Points, in no order, along strands that fork, close into loops and pass close to each other.
Two points are linked if the straight distance between their rows is under 61.8. Some points are linked to none.
j_854: [-25  -1   4 -13  -4   7  -9 -14  -1  14  15 -24  18  19  10  -3 -15   6
  26 -17  -4   5  -7  18 -22 -24  29  12   5]
j_636: [-22 -34 -13  15 -15 -18   9  -2 -27 -16  -9  18   1   4  -3 -16  -2 -31
   0  11   8  29 -15  11   2 -25   4  13  27]
j_287: [  5   3  17 -16  14  35  38  -7  31   5  18  -3 -13  -9  -4  12   7  13
 -22 -24  15   6   9  -2   7   2  -9 -30 -21]
j_673: [ 24   0 -19   4  14  34  19   8  17 -27  17  12  12  13  13   7  -9  18
  -2 -23  13 -12 -33  24 -21 -24   9   1   1]
j_18: [-41 -24   5   3  -3 -21   4  -7 -12  19 -23  15   4 -33  13 -23  11  -9
   4  12  -3   4   3 -11  24  26   5  -6  22]
j_507: [  3   3 -22   6 -41  -5  -5  30 -10 -14  18   2   9  30  13  40 -31  -3
 -21  -5  -5   8  -5   2 -15  -2 -35  21   8]
j_836: [  5  20  11 -11 -30  -8 -33  27 -25  11  17  -8 -13  44  -8   8 -24 -28
 -13  22  -3  19  18 -15   4  -8 -19  37 -19]
j_377: [ 10  22  30 -11  -6   0 -31   3   7   8  -3  -8 -12  16  -6  12  -1  -8
  -6  16 -14  -5  20  -7   4  14 -18   6 -20]
j_499: [ 27 -18 -22   7  23  11  15  24   0   4  -5  31   9  -5   6   1 -15   5
 -21   2  17  20 -20  -8  23 -11  -4  18  13]
j_604: [-13  14  30  -7   2  -5  -8 -34  11   9 -20   1 -26 -20 -26  -2  30 -23
   4   8  -1 -33  16   0   0  19   3 -20 -19]
j_983: [ 13  -6   0   2  13  -2   0  13   1   8   0   2   3  15   8  -4 -24  -4
   3   1   2  20   0  -9   6 -20  10  22   0]
j_64: [ 11 -27 -23  13  21  -5  15  17  -7 -10 -16  25  13 -12   6 -17   2  12
  -3   2   9  13 -15 -12  16  -9  13   0  20]
j_460: [-45  -3   4  -5 -10 -17   7   0  -5  33  -3 -14  18 -15  19  10 -11  31
  -9  -9 -18  -3   2 -15   6  37  -3 -28   0]
j_371: [ 28  32  29 -28  -2  27 -23   8  16  -1   4  -2 -26  42  -5  19 -13 -29
 -10   9  -1  17  27  -5  -1 -13 -19  18 -23]
j_143: [ 16  -9 -28   9  -6 -14  -1  30  -9 -10  -6   4  31  14  14  22 -14  26
 -16  -1  -3   0 -25   9  11   1 -13  25  15]
j_696: [-18  11  10  -6 -11  -8 -43   5  12  19 -14  -2  13  -1   3   8  -7  -9
 -11   7 -14 -40   1   7  22  10 -17  25   1]
j_53: [ -7 -17 -19   9 -30 -38 -10  20 -33  -5   5 -12  14  16  15  -3 -13  13
  -3  15 -12   2  -8  -3   3   7  -3  26  15]
j_401: [ -6 -11 -18   3 -17  27  15 -17   8 -26  21  10  -1  -9   1  16  10  -3
 -18  -5   1 -25 -27  29 -26   0 -13 -26   3]
j_964: [-11  -2   8  -2  28   9 -19  -9  13   7 -25  16   1 -19  -5 -18  21 -15
  10  -2   9 -41  -8  12  10  -7  17  10   8]
j_125: [-36  13  29  -9 -13  -5 -11  -9  18  21   0 -12  -6  -9  -1  21  -2   0
 -21  -8 -20  -8  24 -13  -1  32 -22 -20 -16]
j_746: [ 13 -11 -19  15  18 -12   2   6  -6 -17 -25   2  15 -35  -2 -26  31  19
  16  22  -3 -34 -15  -1  12  27  14 -11  10]
j_888: [  0  10  10  -5   0   7  30 -35   5  -7   9 -28 -23 -24 -23  -9  33   6
  16 -20   6  17  17  -9 -15  18  15 -42 -20]
j_254: [ 18  16   2  -4   4  12 -25  22  20   2  -6  14   4  13   2  27 -24 -10
 -22  -1   6  -7  -4  12   9 -11 -19  32  -7]
j_345: [ 20  19  11  -1  20  25  -9  -5  18 -16  10   3  -4  24  -9   2  -4 -11
  25 -14   4 -24  -6  21 -33 -28  14  12  -7]
j_193: [  2 -12   2  11   4   2  26 -20  -3  -5   4   7 -17 -29 -17 -18  31  -4
  -5   6   9  -5  14 -18  11  24   3 -37  -9]
j_42: [ 37 -16 -14  22  -9 -29  -2  20 -35 -13  -8   7 -10   4  -6   7   1  13
 -21  33 -13  10   3 -23  24  18 -21  -1  20]
j_145: [ -6 -16  -8   6  14  -7  13  11   0   5  -8  13  11 -17  14  -8  -1  19
  -7   7   0  -1 -12  -6  18  19   5 -10   8]
j_979: [-34 -14  -3  -7 -17   0  13  -7   5  16   7  -5  14  -8  20   8 -12  18
 -10 -15 -13   7  -6  -1  -3  12  -1 -12   4]
j_105: [-15  19  13 -15 -24  13 -23 -18   9   2   2  -5  -5  19  -7  15  -7 -12
   4  -3  -8 -36   3  32 -31  -7 -13  -4  -4]
j_74: [  5   6  28   4   3   2  -8 -12   9  13  -8  19 -24 -12 -24   2  11 -32
 -23  11   3  -6  12  -8  21   9 -24 -14  -9]
j_434: [-29  -3  -7   1 -27   5   6 -30  -8  -9  16  -9   0   0  -8  -8   7  -8
  10 -17  -9   4  -6  24 -27  -8  -5 -23  17]
j_608: [-20   9   7   6  -5   0 -27   9  14   5 -10   5  14 -17  -1  22   1  -1
 -29   0 -13 -39 -10  12  21  18 -24   3   5]
j_538: [  6   3  21  -2   6  -7  -4 -31   1   8  -9  -1 -18 -27 -26 -18  28 -27
  11  14   1  -5  15  -8  -6   3   5 -12 -11]
j_278: [ 12 -15 -11  17  33  12  17   5  -8 -16   1  10  13  17  11 -26 -13  -3
  14 -10  17  25 -15  -2 -10 -39  28  18  12]
j_392: [-13   0   2 -17   6  27  17 -13  21   7  26 -21  -1  18   5  -2  -9  13
  16 -46   3  35   8   8 -30 -14  17 -18   0]
j_626: [-14  -2  -1 -21   2  10   7  -8   4  19  22 -30  12  16   9  -7 -19  20
  19 -25   4  38   7   0 -17 -11  27   4  -7]
j_337: [ 12  -1   4  12 -22   2  -7 -13 -11 -15  16  11 -27   6 -22  10  -2 -43
 -13  10  -9  -2  17   3  -4  -7 -32  -6   9]
j_524: [  4 -10 -24   5 -30 -43 -23  25 -41 -16  -7  -7   7  22  -5  -8  -9  10
   8  25   3 -10 -15   3  12  -8   2  42  30]
j_539: [  6  23  35 -24  32  -6  -9   9  20  27 -26 -16 -10 -23   0   3   1   6
  -4  11   8  13  27 -29  35  20   8   5 -17]
j_140: [  0  31  12 -27 -14  11 -23  14   1  14  22 -27   9  40  -1   5 -23   0
  23 -11  -1  18  17   6 -23 -21  11  26 -18]
j_528: [ -2  16  10  -6 -32 -25 -36  22 -27  17   5 -10   4  26  -1   8 -20 -17
  -5  21 -15  -7  12  -6  13  -1 -17  49  -6]
j_215: [  6  13  16 -11 -24   7 -15 -15   4  -8  18   7 -31  23 -19  15  -9 -44
  -9  -5  -6   8  27  12 -26 -10 -26  -4  -1]
j_133: [-14 -17  -3  10  -8  -4  -2 -21 -17 -10   0   5  -9   4 -10 -18   1 -37
  14  -4   6  22  -3  11  -1 -33  11   8  24]
j_629: [-19   6   1  -9 -23   7  -8  -1  -1   7  20 -10   3  24   2  14 -23 -11
  -1 -17  -9  17   4   6 -18  -5  -9  11  -1]
j_41: [-19   7  -1   1 -21  -2 -24  -2   3  -3   1   1  10   5   9   8   1   0
   7   3 -15 -47  -7  28 -13   3 -15   0   9]
j_813: [-31  11  36 -24  18  -9  -2 -15  26  35 -21   4 -11 -37 -13  -2  18  -8
  -6 -10   9 -21  22 -14  27  20   2  -9 -10]
j_69: [  0 -22 -31  19 -15 -38  -5  22 -32 -30 -23   3  17  13   9 -17   6  16
   8  22   3 -16 -26  11   6 -10  10  23  29]
j_465: [-19 -13 -10   2  15 -17  11  20  -3  12 -19   5  19 -33  24 -11  -6  28
 -14  16   2   9  -4 -29  35  30   4  11  15]
j_722: [ 31  12  12   0  24  12  30 -26   8 -11  10  -5 -23 -17 -21 -14  33   0
  12  -4   8  21  18 -16  -8   0  17 -37 -26]
j_691: [ 10   3   4  -2  45  14  10  -4  11   7 -28  27  -2 -44 -14 -24  21  -7
   4  -1  19 -16   2 -25  26   4  26  -8  -2]
j_86: [ 54  22   9   7  24   8  -4   5   8 -11   0  -9 -13  11  -5  -7   6   7
  21  17   3  14  13 -16  -5  -5   8  -9 -25]
j_424: [  8 -18  -8  10  -6  10  22  -2   3 -13  15  21 -13 -10  -5  16   7  -6
 -35   1   0  -1  -9   4  10   6 -20 -11  11]
j_266: [ -9  -1 -21  11 -40 -31 -14  19 -32 -11   3 -26  22  17  16  12 -14  38
   0  14 -26 -19 -10   0  -9  25 -11   5  16]
j_110: [-48  -2  27 -23   4  -1   8 -24  17  34 -16  -2   0 -23  -2  -2  19   2
   2 -14  -1 -23   6   1  12  16  10 -17  -4]
j_828: [ 43  15  15  13  23  -3   6  -7   1  -6 -21  11 -13 -26 -16 -15  23  -5
  11  29   1  -1   8 -25  14  10   8 -16 -16]
j_715: [  9   4 -15   9 -24  21   3  -1  12 -33  18   9   6   4   4  24  -2  13
  -7   2 -10 -46 -27  41 -28   1 -19 -11   3]
j_357: [-30 -24   5   5   0  -3   9  -1   0   9  -6  27  -2 -13   3  -2   0 -21
 -20  -6  12   9  -2  -1  13  -5  -9   6  15]
j_892: [ 10   1  -9   9 -17   2 -10  -2  -1 -20   5   5   6  16  -1   8   0   5
  12   5  -8 -38 -16  33 -28  -3  -5   3   8]
j_605: [  6   3   4  -6 -13  14  11  -4  16  -7  18  -6  -1  -2  13  21  -4  11
 -19  -9 -13   0  -2   7  -6  17 -24 -17 -11]
j_639: [ -4   2 -19   0 -18   2   3  28   1  -5  22  -7  20  22  30  41 -30  25
 -21 -20  -2  16 -20   5 -19  -1 -21  19   0]
j_161: [ 11  11  10   4  -1 -10 -17   5   5   0  -3  -4 -10  -8  -8  16   5   0
 -15  16 -19 -13  11  -9  12  24 -22 -12  -3]
j_657: [ 36   0 -18   9   4  29  28  12  23 -23  21  19  14   2   4  20  -4  15
 -25 -14  11  -6 -27  19  -9  -6 -11  -4   2]
j_382: [ 31 -25 -30  20 -23 -30  -1  16 -34 -21  -4  13  -3  11  -8   6  -3   8
 -19  20   1   7 -13  -6   6   2 -22  12  31]
j_456: [  2  19   4 -19 -25   2 -22   8 -13   6  32 -23 -13  41 -10   2 -34 -21
   7 -18   3  40  18   6 -17 -34   6  30  -6]
j_972: [  8 -23 -29  26  21  -1  20   5 -25 -22  -6  22   8   4   3 -29   4  -5
  19  10  20  18 -18   1   3 -27  16   3  21]
j_908: [  1 -19 -19  15  -9   3  32 -19 -14 -16  16  -1  -4 -18 -13 -15  23   5
   6  -1  -8   0  -4  -2  -7  13   8 -36   3]
j_759: [-45  -6   8 -24   3  15  25 -34  11  18   2  -5  -7 -11  -9  -8  27  -1
   8 -32  12   2   1   7 -16  -3  22 -34   8]
j_154: [ 23  14  18 -11   5  16 -12   1  18   0   0   1 -19  17  -9   8  -9 -11
  -4   2  -1   8  16   1  -6  -6  -5   7 -16]
j_101: [ -1  13   0  -6 -13 -20 -34  28  -3  11  -9  -5  10  10  10  10 -13   2
  -8  15 -10 -21   3   1  13  10 -11  33   0]
j_416: [ 40   8  19  13  35  26   8  -3   1  -6 -11  21 -32  12 -17   3   0 -23
  -6   2  31  26   0 -14   3 -30  -4  -3  -8]
j_692: [  1  32  11 -17 -15   0  -9 -16  -1   0  20 -42  -5  16   2   3  -2   9
  29  -7 -13  42  25  -9 -31   7   9 -12 -32]
j_290: [-20  -3  -9   6  16  -7   4   1   2   9 -24   5  18 -46  -5 -14  25  18
  -5  11  -7 -38 -12   0  24  38  10 -13  10]
j_39: [-19 -14 -14   4  24  17  11   8  13   3 -14   6  33 -27  23 -13  13  31
   5 -10   5 -30 -41  19   7   6  23  -5   7]
j_940: [ 31  36   9 -15  -6  12 -17  -7  -1 -15  16 -34 -11  27  -6   4   2   1
  30   8  -1  22  26   0 -26  -3   4  -7 -35]
j_543: [  0   6  -6   8 -29 -18  -6   8 -17   1  12 -22  16  10   7   3   1  33
   8  15 -29  -1   3  -8 -16  30 -12 -18   2]
j_994: [-10  23  14 -19 -24 -11  -3  -5 -13  16  25 -48  -1  14   2   3  -7  12
  13   2 -16  51  31 -27  -8  19   4  -2 -28]
j_491: [  2 -14  -7   0  30   7  13  13   4  18 -12  35  -3   0   7  -4 -17 -18
 -18  -9  26  38 -13 -14  21 -26   2  24  14]
j_690: [ 37  31  16 -14  -9   4 -31  12 -13   1   9  -6 -21  42  -5   5 -23 -21
   3  25   3  22  24  -9   7 -13  -8  26 -22]
j_905: [-21  11  -8 -10 -52  -8 -26  21 -17 -18   9   0   8  32  14  39 -25 -10
 -18  -3 -13 -16  -9  21 -29  -1 -42  23   2]
j_720: [ -5 -22 -31   4  -1  -9  17  30  -4   9   3   3  31   8  32  16 -21  38
 -19 -11  -1  18 -24  -1  11  11  -8  14  11]
j_774: [ -5  -5  -9  13  -2 -40   6  17 -17  15 -19  -2  12 -25   4  -7  -3  16
 -19  22 -19   7   2 -33  30  36  -9  -1  10]
j_965: [  4   1  -2   7  15  14 -25  -8  17  -5 -10  13  -1   2  -9  -7  15 -21
   6   0  11 -55 -15  29   2 -17   8  14   2]
j_906: [-27   1  22   0 -27  -7 -12  -8  -3  12   9  -1 -12   9  -9  21 -20 -26
 -28 -11 -14  17  20 -12  -3  11 -30   4  -7]
j_294: [ 14   3  -7  19   0 -25  -6   4 -20  -2  -5 -14   1   2   3 -23   5   7
  30  18 -10   5   4  -5  -7  -7  20  11  -3]
j_433: [-13  17  17 -11 -32 -28 -14  14 -29  20  18 -43   3  12   9   4  -8  10
   7  18 -17  27  27 -40   7  26  -3  11 -28]
j_480: [ 44   2  -7  19  -2   8  11 -12 -11 -36  20   7 -17   8 -16  -9   7 -10
  11   7  -2  15   4   4 -15 -10  -4 -21   1]
j_865: [  9 -15 -37  10 -20 -22   2  35 -17 -26  -9   9  18  22  28  14 -12  21
  -9   4  16   4 -33  25   0 -21  -1  35  23]
j_794: [-43 -18   7  -8 -21 -16 -10  11  -8  16   9   3   6  17  20  13 -33 -22
 -17 -13   2  28   1  -3   3 -21  -9  35  10]
j_320: [  8 -15 -20   8 -25  -9  -7  13 -10 -18   6  10   6  13   1  10  -7  -9
   2   1  -5 -13 -13  23 -13 -16 -18  10  21]
j_540: [  7  10   8 -14  15  32  30  -2  32  -2  21  -7  -1   8   3  11 -11  16
  -4 -30  14  14   5   8 -21 -11  10 -22 -14]
j_346: [  3  -5  -6  15  -8 -22   3  -5 -14   4  12 -22   3  -8   3 -14   7  20
  22   7 -14   6  10  -2  -8  17   9 -17  -4]
j_121: [-23  -7   2  -1 -11  16  12 -15  10   4  23 -14  -3  -6   0   7   0  10
  -1 -17  -8   6   3   4 -24   8  -1 -21  -1]
j_526: [-14   8  20 -19  32   6   3   0  16  17 -27  15   0 -50 -14 -17  27  -3
 -10   0  19 -21  17 -19  34  26  15 -15  -6]
j_221: [  7  -6  -6  -4 -10  29  16  -7  20 -16  14  12  -5 -12   0  17  12  -3
 -31 -16   7 -23 -12  13   1   6 -15 -22  -7]
j_703: [ 15 -12   7  16  -6  -2  -1 -15  -6  -5  -7  18 -35  -9 -28   3  16 -36
 -13  26   2  -1   6 -10   8  -3 -26  -6   6]
j_778: [-44 -16  14 -13 -12  -3   1 -10   7  22   7  -1   2  15   4   5 -21 -20
  -5 -21   3  22   5   5  -6 -11  -6   7   7]
j_397: [-13   9   6  -1  11  -8  -2  -8  -1  20 -17 -22  18 -26  14 -21   9  34
  34   5 -13 -26  -6   3  -5  21  34 -10  -7]
j_650: [-21 -19   8  -1  -2  -9  18 -18  -5  15  -5   8  -6 -44  -6 -12  30   3
  -8   9   4 -18  11 -16  14  32   3 -38   3]
j_178: [-21 -27  -5   4 -18 -28  -2  10 -32   4  -9   9   4   2   8  -7 -12 -22
 -12  18  -1  25   1 -10  15  -8  -3  21  29]
j_689: [-29 -16 -10  -1  -3   4   3  -6   6  -2   8  -3  17  13  16  -6 -16   1
  15 -24   3  16 -16  24 -15 -26  13  11   9]
j_272: [ 28  -2   4  15  17  17  -2  -7   8 -18 -10  25 -10  -8 -21 -13  23 -18
   2   8   7 -46 -11  18   2 -13   0  -1 -10]
j_146: [ -6  12  18 -17  19 -11 -11  -5  17  26 -11 -14   1  -9   2 -14  10   0
  17   0  -1  -1  18 -10   8   2  16   9  -9]
j_945: [-13   6   2  13 -14 -12 -10   2   3   3 -10   5  -2 -29  -1   9  10  12
 -18  17 -20 -39  -3  -2  18  39 -23 -13   0]
j_518: [ 16  16  -1  -9 -20  17 -12   1 -12  -8  31 -22  -8  39 -12   4 -21 -21
   7  -9  -9  54  21  -6 -21 -20  -5   9  -6]
j_916: [ 31  -3 -21  24   9 -18  11  14 -20 -19   7  -7   1  19  -2 -20  -9  22
  26  16   2  20   3  -6 -12 -15  20   4   6]
j_361: [ 19 -27 -35  27 -18 -35  -5  21 -26 -29 -24  22  11  11   5  12   5  12
 -16  20   3 -17 -21  12   8   2 -13  20  33]
j_937: [  0  -9  11  -5  21  -2   5 -17  -4   9  -5  10 -10  -3 -12 -17   1 -20
  16  -4   9  21  17 -16   0 -18  21   5  -2]
j_770: [ -5 -11 -14   9 -24  16  15 -23 -10 -27  26 -11 -14  -8 -17 -12  15   2
  10  -9 -12 -12  -4  20 -24   6   0 -42   7]
j_301: [-38 -11  -9 -20  19   8  -1  -1  17  18 -16   6  22 -25  16  -6   7  14
   4 -10   6 -27 -22  15  12   3  20   3   7]
j_576: [ 33  -5   2  16  25  21   4  -8  -8 -17   3  11 -19  13 -15 -15  -7 -31
   8  -3  16  24  -3  -8  -7 -35   8   4   3]
j_369: [ 22  23  23 -10  39  15  20 -29  14  -1 -12  -7 -24  -5 -19 -11  30  -5
  20 -16  24  24  28 -26  -9 -11  26 -14 -23]
j_314: [ 23  26  10 -14 -16   1 -27  -6  -8  -5  18 -33 -12  33  -7  -4 -10  -8
  39   4  -3   9  22  10 -32 -25   7  19 -17]
j_490: [ 52  15   1  19  11   0   0 -14  -6 -27   8  -5 -25  12 -17 -13  11 -16
  25  16   1  17  19  -9 -18 -20   5 -11 -20]
j_208: [ 12  -6 -24   8  43  10  12  19  11  -4 -23   8  28 -18  17 -17   6  35
  20   1   3 -26 -25   8   3   2  24  10   4]
j_192: [-42  -8   2  -2   7 -17 -13  -2  -5  18 -27  -1  21 -37  13 -12  15   3
   0  11 -11 -23  -7  -2  23  27   3  -1  11]
j_764: [ 16 -16 -12   2  21  22  19   3   2  -4  -4  29 -12   9  -4  -3 -13 -26
  -7 -13  21  39 -11  -1   4 -35   6   9  16]
j_508: [ -1  11  -8 -10 -23   6  -7   7 -15  -2  31 -29   4  30   4   5 -24   7
  -6 -10 -12  39  12  -4 -22  -2  -8  -5  -9]
j_420: [-11 -16  -1  -6   6 -15   9  13  -4  15   0 -15  13   4  17 -15 -15  17
  14  -1  -1  21   6  -6   7   3  19  14  11]
j_418: [ 15 -18 -27  10   2  -3   6  27 -11 -18   1  19  14  28  19  12 -27   0
  -4  -2  20  20 -28  11   1 -40   0  37  19]
j_656: [-47 -23   8  -8   3 -11   1  -7   1  20 -30  27  -1 -28   1 -17   9 -32
 -20   2   4   8  -1 -10  33   1  -2   4  19]
j_644: [ -4  26  18 -17 -22  14 -18 -20  10  -1  16 -12 -17  20 -15  10   0 -19
  13 -13  -2  -2  25  24 -32  -6  -7  -9 -13]
j_970: [-13  14  30 -19 -16   3 -11 -25  19  22  -3  -9 -17 -14 -13  11  24  -3
  -2  -1 -12 -23  24  -2  -3  20  -9 -30 -21]
j_501: [ 39   1 -19  22  41  16  12  20   9 -14 -12  10  14  -9   7 -15   1  23
  11   6   5 -16 -16  -4   6  -5  14   4  -2]
j_286: [ 21  32  30 -22  43  12  -2  12  38  23 -21   2 -10  -7  -1  12  -1   8
 -12  -2  10  10  25 -22  30  -2   5   0 -18]
j_350: [ 43  18  26   2  42  23  10 -20  11  -7 -10  10 -34   6 -24  -7  17 -26
   6   0  30  27  20 -22   1 -27  12 -15 -15]
j_255: [ 45  15   0   9  29  18  12   7  13 -18   0   1  -2  -1   4  -4   7  25
  15   3   3  -7   3  -5  -6   2  12 -15 -20]
j_982: [ 48  -8 -27  23  15  10  22  13  -6 -34   6   4   5  17  -2 -13  -7  23
  18  -5   2   8 -15   9 -16 -15  10  -3   9]
j_567: [ 27  10  12   9  16 -16 -16   5 -13   6 -14   1 -14  -1 -14 -11  -5 -17
   4  31  -4   3  11 -12  16  -4  -7   7  -4]
j_8: [ 15  15  15   3  15   9 -19 -12  15  -6  -6   1  -7  10 -15  -8  11 -11
  28  -5   0 -49   1  25 -19 -18  18  11 -10]
j_573: [-31  19  33 -26   1 -10  -1  -5  19  38 -12 -25   0 -16  13  12   4  17
  -8 -10 -15  -3  31 -23  11  30  -3 -18 -20]
j_663: [ 14   1 -19  13  19  13  -6  15  14 -14 -24  22  10 -33 -13  -2  18   3
 -21  14  10 -50 -17  14  25   8  -1   9   6]
j_709: [ 10 -14 -15  12  -9  -5   1   8   0 -17   5  21  -1  14   4  20  -6 -11
 -26   5   5  -1 -15   9   8  -3 -21  14  19]
j_647: [-17  -3  25  -9 -13  -3  -9 -11  11  15   5   8 -28   5 -12  13   9 -38
 -25  -5  -2   7  19  -8   5   7 -21 -11  -3]
j_413: [ 12   0  -5  -2  16   4  -6   7   1 -11   5  -3   6  29   4 -11 -23 -10
  26 -12  15  17  -2   5 -13 -43  25  29   4]
j_800: [-29 -22  -9   9  -7 -21  -5  10 -10  17 -13  27   4 -10  13   9 -12 -15
 -32   5   0  22  -4 -18  28   8 -18  19  16]
j_627: [-38 -22 -22   1 -31 -11   4  13 -22   4  12 -16  25  25  24   9 -21  18
  -3 -10  -2  26 -22  13  -8 -20  -1  23  14]
j_579: [-42 -28 -15  -5 -17 -21   9  10 -15  13  11  -7  23  15  26   3 -24  -1
 -15  -8  -9  37  -9   3  11  -6  -6  31  13]
j_775: [ 14   2  -1  -6  19  20  -2  10  21 -10   9   5   6  17  14   2  -7   2
  13 -19  12 -21 -19  25 -12 -19  11  18  -4]
j_819: [ 15  21  24 -20  25  21  14   2  32  11  -2  -6  -8  -4   3   7   3  13
  -9 -18  10   6  22 -14  16  13   4 -21 -28]
j_561: [  6  20  25 -23  18  16   2 -11  25  16 -13 -11  -8  -9   0   3  12  13
   9  -6  -1 -14  18  -6  -4   9  16 -11 -28]
j_717: [-12 -14 -20  -4   6  -3   9  26  -2  14  15 -12  31  12  28  -1 -23  34
   7 -11  -2  21 -13  -4   3  -1   8  12   3]
j_873: [  2   4  11   4  39  13 -11 -18  15   0 -28  18  -6 -38 -24 -23  31 -26
  17   7  22 -40   0  -9  15   1  22  -4  -3]
j_31: [  6 -11 -11  25 -10 -26   4   8 -16  -9 -15  14  -8 -21 -10  -3   3   1
 -26  24 -11   0   1 -24  26  24 -23 -12  20]
j_610: [ 43   1 -16  21   2   6   6   4  -5 -36  13  11  -6  17  -4   2  -8   3
   1   4   3  -4  -6  20 -11 -16  -4  -3   9]
j_227: [-24  -1  15 -19   2  12  34 -35  15  16   8 -14 -11 -22 -20  -3  21  14
   6 -34   7   3  18  -5  -2  16  15 -46 -11]
j_403: [ -5 -14 -29   4   0  18  23  13  19 -13   9  18  19  -9  20  30  -3  20
 -19 -18  15 -13 -35  24   0   0  -9  -2   2]
j_167: [-20  -5 -27   6 -21  13  22  14  10  -4  20   7  20   3  31  43 -11  25
 -24 -22   0   1 -32  19 -13   1 -22   1  13]
j_99: [ 52  31  22   7  32   6 -12 -14   5  -9 -23  -2 -31   0 -15  -6  20 -12
  19  24   3  -3  18 -25   7  -9   4  -8 -28]
j_338: [-49  -4  14 -18   9   2 -12 -24   8  27 -16  -3  15 -13   8  -9  12  -3
   5 -15  -6 -25  -3  15   6   3  15   9   4]
j_781: [-35  -7  11   1  -9 -18  14 -16  -1  20   3 -12   0 -32   7  -6  10  13
  -5   0 -18  -4   9 -13   6  37  -6 -32  -6]
j_772: [  7 -18 -20  22  -7 -12   7  -6 -15 -18   1   9   4 -20 -10 -24  27  12
  11  16 -10 -22 -18   5  -3  23   3 -22   6]
j_248: [ 26   4   5  16   8 -11   6 -22 -21 -10  -9   8 -23 -20 -20 -24  23 -21
  19  27   1  10  12 -19  -3   3   7 -14  -8]
j_652: [-35   6  -7 -10 -54 -19 -24  19 -26   1  17 -16  17  27  17  22 -29   4
  -7  -3 -19  -9  -8   3 -20   6 -23  15   0]
j_942: [ 35   3  -7  18  32  14  -9   4   7 -15 -27  27  -9 -23 -28  -7  18  -5
  -2  29  14 -48 -15  -3  27  -3   1  -6   3]
j_760: [-17  -1   3 -12  21   7  20 -17  11  18  -6 -20  13 -30   3 -17  21  30
  26 -14   3 -15  -5  -4  -8  14  29 -26 -14]
j_317: [ -5   3  14  -5  24  -7 -17   9  13  29 -18  -3   0 -14   1   0  -8  -7
  -5   3   1  -2  10 -17  31  12   0  13  -6]
j_682: [-36   0  -1 -10   2   4  18 -38   5  18   1 -11   9 -17   0 -21  14  13
  27 -19  -2 -11  -8  15 -12  -1  31 -22  -1]
j_411: [-40 -17 -23  -3 -24   5  14  -5  -9  -6  25 -12  25  10  25   4 -12  16
   3 -21  -4  21 -29  27 -22 -14   3  -6  22]

A fork is a point with three links, a tip a point with one. Leave the first point through the second and follow the links. Name the first fork or tip that comes.
j_794, j_778 | j_433
j_636, j_178 | j_908
j_746, j_290 | j_133
j_86, j_99 | j_573

How many points has the smallest loop of links through each point below? Write - if it is on no loop.
j_690 | 11
j_424 | 7
j_278 | -
j_193 | 9
j_286 | 6
